Each scene shows the same named points in several views. A view is turned or mirrored, shifted and resized as a whole, has a little noise and may leave points out.

Scene 1
View 1
K725: [  1  10  -5  -6  -7  -8  -4   6   2  -2  -3   9 -11   2  -1  13  -3   6
   1 -10  -9  -3 -10  15  -7   4  -4   4]
K952: [  3  14 -12 -13   4  -6 -11  -5  -9 -17   3   9  12  -3   6  -4 -23  12
 -10   2  -8   2  -9 -11  -5  13  11   7]
K317: [  3  14 -13 -13  -1  -8  -9  -3  -5 -12   0  10   8  -3   3   0 -18  12
  -9  -1 -11   1 -10  -6  -6   9   7   6]
K289: [  0   2   1  -1  -8  -1   1  10   4   5  -1   5 -16   4  -4  17   5   6
   7 -12  -8  -1 -14  21 -10   0 -12   8]
K306: [  4 -32  25   9   4  25  31   8 -35  19  16 -41 -13  10   3  10  10   8
  12 -17   2   1  -8  26   2  -5 -24  46]
K430: [  1  16 -13 -11  -2 -12  -9  -2  -2 -10  -2  14   6  -4   5   4 -18  10
  -5  -5 -11   2 -11   1  -9   9   5   2]
K658: [  5 -10   4  -3   7   3  11  -5 -32   2  12 -21  14   0   9  -4 -15  11
  -1 -12  -3   8  -7   2  -2   7  -2  33]
K972: [  7   0   2 -10   4  14  -1   2  -9  -9   2  -2 -10   3  -2   1  -6  15
  -7   6  -3  -4  -8  -6  -3   4   2  11]
K666: [  9  -4   6 -10  -1  24   0   9  -3 -12  -1  -2 -33   7  -7   5   8  15
  -5  13   1 -12  -8  -4  -5  -4  -1   6]
K242: [  9   2   2 -14   3  22  -6   4  -3 -19  -1   4 -23   3  -6  -1  -2  18
 -11  18   0  -9  -6 -15  -2   1   6   2]
K233: [  8   5  -5 -13   3   8  -6   2  -5 -14   1   5 -10   1  -3   0  -9  14
  -9   7  -3  -1  -7  -9  -4   3   6   8]
K617: [  4   0   5  -2  -6  10  -1   9   2  -1  -1   4 -23   4  -4  13   6   9
   2  -3  -4  -7 -11  14  -5  -1  -9   6]
View 2
K666: [  5   0  -2  -3  -5   2  -2   4  -3   7  -2  -1   2  16   4   5   6  -3
 -10 -15  -6  -2   2 -12   8   9  -3   7]
K617: [ 10  -1   2  -5  -6   0   7  -6   4   3   8   9   1   4   4   0  -1  -4
 -11 -12  -1 -10  -2  -7   6   0  -4   5]
K952: [-10 -10   1  16  14   3  -6   0  -7  -5   9   2  -1   0  15  14 -12   1
  10  -3  -4  -8   4  12   1  -7  18   3]
K430: [ -2 -11   1  11  13   0   2  -4   0  -4  14   9   1  -5  11  12 -12  -1
   7  -1   1 -10   1  10   1  -9  13   3]
K242: [ -2  -3  -6   4   4   2  -7   7  -9   7  -4  -5   0  15   8  12   2  -2
  -1 -13  -6   1   3  -7   7   8   7   8]
K306: [  2  18  12  -6 -32   4  -2 -18   6 -17  11   3  -2  10   5 -22  -6 -18
 -32 -17 -23 -23  -4 -14   0   6 -25  -7]
K972: [ -4  -2   1   7  -1   2  -5   1  -6  -2   5  -1  -1   9   8   6  -4  -5
  -6 -10  -9  -6   3  -2   4   3   4   4]
K289: [ 14   0   5  -7  -3  -3  12 -10   8   0  15  15   2  -2   3   1  -6  -6
 -10  -8   2 -15  -3  -5   4  -7  -6   2]
K658: [-15   5   8  14 -10   8 -11 -14  -3 -24  14  -2  -3   2  15  -6 -18  -8
 -11  -7 -20 -20   0   9  -2  -5   0  -7]
K233: [-10  -6   1  13   7   4  -8   2  -8  -5   6   0  -1   6  14  10  -7   1
   3  -7  -7  -6   3   5   3  -1  11   4]
K317: [-3 -7  0  9  9  1 -2 -1 -5 -2  8  3  0  3 12 12 -8 -1  3 -6 -3 -7  4  6
  3 -4 12  5]
View 3
K972: [-4  7  2 -1 -6  6  0 -2  2  3  2  8  1  0 11 -1  2 -2  1  3 -3 -8 11  0
  5 -4 -5  0]
K658: [  0   7  -4   1  -9  17  -3   2  -2  -2   5   3  -8   0  -1  17  -7  10
  13   4  -3 -14   2  -5   5 -15  -2  -4]
K289: [ 0 -6  4 -9  9  3 11 -6 -1  3  7  7 -4  3  7  3 -2 -1  6 -3 -5 -3 -1 -2
 -3  3 12  4]
K666: [-10   8  10  -2   0   4   1  -4   3   7  -5  12   6  -1  10  -7   8  -7
  -1  -4  -5  -7  17   3   5   4   2   2]
K317: [  8  -4  -7  -9 -11   3   3  -3   1  -4  10   2   0   1  18  -1  -3   2
  -2   9   0  -2   6  -5   1  -9 -10   4]
K725: [  3  -7   1 -10   5   3  10  -5   0   1   9   6  -3   4  12   2  -2   0
   2   0  -2  -1   1  -2  -2  -1   5   7]
K430: [  8  -6  -8 -10  -7   1   5  -5   1  -3  12   1  -4   2  18  -2  -4   1
  -1   6  -1  -1   4  -4   0  -8  -8   6]
K242: [-7  9  5 -2 -6  3 -1 -3  3  3 -3 11  6  0 15 -9  8 -5 -3  2 -2 -7 18  3
  6  0 -8  2]
K233: [-1  3  0 -4 -8  5  1 -3  3  0  3  7  1  1 15 -3  3 -1 -2  4 -2 -6 12  0
  5 -4 -6  2]
K306: [-15  12  12   4  10  21   2   0  -5   9  -4  12  -8  -1 -17  21  -3   6
  20 -10  -9 -19   1   2   4   0  23  -7]
View 4
K952: [ -3  -1   6 -11  -5  -9 -11  -2 -24  10   5 -11 -14  -3  -2  -7  -8   8
  -2   0   6  -5   3  -1  -2  14   4   5]
K289: [  7  -9  -3  -4  -2   2  10   5   4  -2  -3   8  -5  -3   5   7  18   6
  -3  -1  -6  -4  -7 -13   5  -6   2 -10]
K430: [  4  -4  10  -9   1 -12  -4   5 -26  12   8  -4 -12 -10   5  -5  -1   7
  -6   3   2  -9  -1 -13  -4  10  -2   0]
K242: [ -4   1  -7 -14 -12   8  -3 -13   1  -3   0 -10 -10  12 -14  -2  -2   4
   4   0   1   7  -2  14   8   5  10  10]
K725: [  7  -3   1  -6  -1   0   8   4  -5   1   2   4  -6  -4   2   4  14   8
  -5   1  -5  -4  -7 -12   4  -1   4  -4]
K317: [  1  -1   6 -10  -5  -9  -7   1 -21   8   6  -6 -13  -5   0  -6  -3   7
  -2   2   3  -5   1  -3  -2  10   4   4]
K233: [ -2  -2  -2 -12  -8   3  -5  -6  -8   2   1  -7  -9   4  -7  -2   0   5
   3  -1   2   1  -1   4   4   7   5   5]
K666: [ -4  -2  -9 -12 -14   9  -1 -11   6  -4  -3  -6  -8  13 -12   2   1   2
   8  -3   0   4  -2  11   7   3   9   5]
K617: [ 4 -5 -6 -7 -5  6  8 -2 10 -4 -3  2 -4  3 -3  7 15  5  0 -1 -4 -1 -6 -4
  7 -3  6 -3]
K972: [ -4  -5  -7 -11 -12   2  -1 -11  -1   2  -5  -7  -6   6  -5   0  -1   6
   6  -1   1  -1   0   5   2   6   7  -2]
View 5
K306: [ -4 -19  -2  40  10   3  13   4 -16 -10  40   1 -12 -12  20  22 -10   8
   3  17  23  -3  -1  27   1   3  -8  18]
K658: [ -5  -1 -12  24  -5 -10   8   7  -7 -10  35  -1   1 -18 -14   5  -6  -4
  -9  18   5  16   5  15   2   8  -2   5]
K666: [  3 -10  -3   7  16   5  -1   5  -5 -16  -5   5 -20 -12   5  18   5  11
   0   3  13  12   2   9   0  -7  11  -3]
K725: [ -4  -7  -4  -5   4  -4   8   4  -5 -11  13   9   1  11  -5  14   0   6
  -5  -3   1   6  -4   3  -5  -7   4   5]
K617: [ -2 -12  -1   6  10   2   5   3  -7 -12  10   7  -7   4   5  18   0   8
  -3  -1   9   4  -3   6  -2  -7   7   4]
K972: [  1  -6  -6  13  12   1  -1   4  -5 -15   4   1 -17 -18  -2  14   4   6
  -3  11  12  16   3  11   0   0  11  -4]
K242: [  4   0  -6   3  16  -1  -8   5   1 -17 -14   2 -22 -23  -9  11  10   6
  -4   7   9  24   7   5   0  -4  19 -13]
K952: [ -1   8 -12  -4  -4 -11   1   6   1 -13   9   4   1  -5 -25   1   5   0
 -12   6  -6  23   4  -2  -1   1  11  -6]
K430: [ -4   3  -9  -8  -4 -10   5   4   0 -12  10   6   6   5 -21   5   3   0
 -10  -1  -6  17   0  -3  -4  -3   7  -4]
K317: [ -3   4 -11  -6  -4  -8   1   6   1 -12   9   5   3   0 -22   3   2  -1
 -11   3  -4  20   2  -2  -2  -1  10  -5]
K233: [  0  -1  -7   1   6  -4  -1   5  -1 -13   1   4  -8  -8 -11   9   4   4
  -7   4   3  18   4   3   0  -2  12  -5]
View 6
K289: [ -4  -3   5   1  10  -4  -8 -18   3   1   0  13   6  -7  -5  14   4   5
 -12   3 -16 -10  -1   1  -3  -8  -1 -11]
K658: [  5   7  10 -27  -6  -9 -12  -4   5   0  16  -6   8   8  12  -1  -6  -5
  -3   1 -24   1   6  -6   9   4  10   3]
K725: [ -2  -1   0   3   6  -4 -10 -16   6  -1  -2  11   6  -9  -5   8   0   6
  -9   1 -12  -6  -1  -4  -3  -6   2 -12]
K666: [-15  -9   3   5   2  16  -2  -4  -4  -8  -6   5  17   7   4  17  -1   5
   2  -5 -10   5  -3  16  -7   0  -7   4]
K617: [ -9  -7   5   2   7   4  -6 -13   0  -3  -3  11  12  -2  -2  16   0   4
  -6  -1 -15  -5  -1   7  -3  -5  -2  -4]
K317: [  7   6 -13   1  -8  -3 -13  -9   8  -8   1   3   5   1   3  -8  -9   6
   1   1  -3   5   3 -10  -1  -3   7 -13]
K952: [  7   7 -12  -1 -11  -1 -13  -3   9  -7  -1   0   5   4   4  -9 -12   6
   2   0   0   8   4 -10   0   2   7 -11]
K306: [-13  -6  35 -29  14  -3  -5 -11  -4   8  16   2  14   4  10  29   6  -8
 -14  -1 -44 -14   1  14   5  -1  -3  15]
K233: [ -3   0  -6   1  -6   7 -10  -3   1  -9  -3   3  11   6   5   3  -5   6
   2  -2  -5   7   3   2  -5   0   1  -3]
K972: [-4 -2  0 -4 -4  5 -8 -4  0 -7  0  0 12  7  6  7 -5  4  2 -2 -9  5  3  5
 -2  1  1  0]
K430: [  7   5 -11   3  -6  -5 -12 -10  10  -5  -1   5   5  -3   0  -6  -7   8
  -3   3  -2   3   3 -11  -2  -1   6 -15]
K242: [-10  -5  -6   5  -5  14  -6   0  -2 -12  -6   4  14  10   4   8  -5   8
   6  -3  -3  11   0  11  -6   2  -3   3]

Which points are out of place in each view (at most two, in the order of its rows)? Write none if all are in place.
view 1: K306
view 2: K233, K317
view 3: none
view 4: K430, K666
view 5: K972, K242
view 6: none
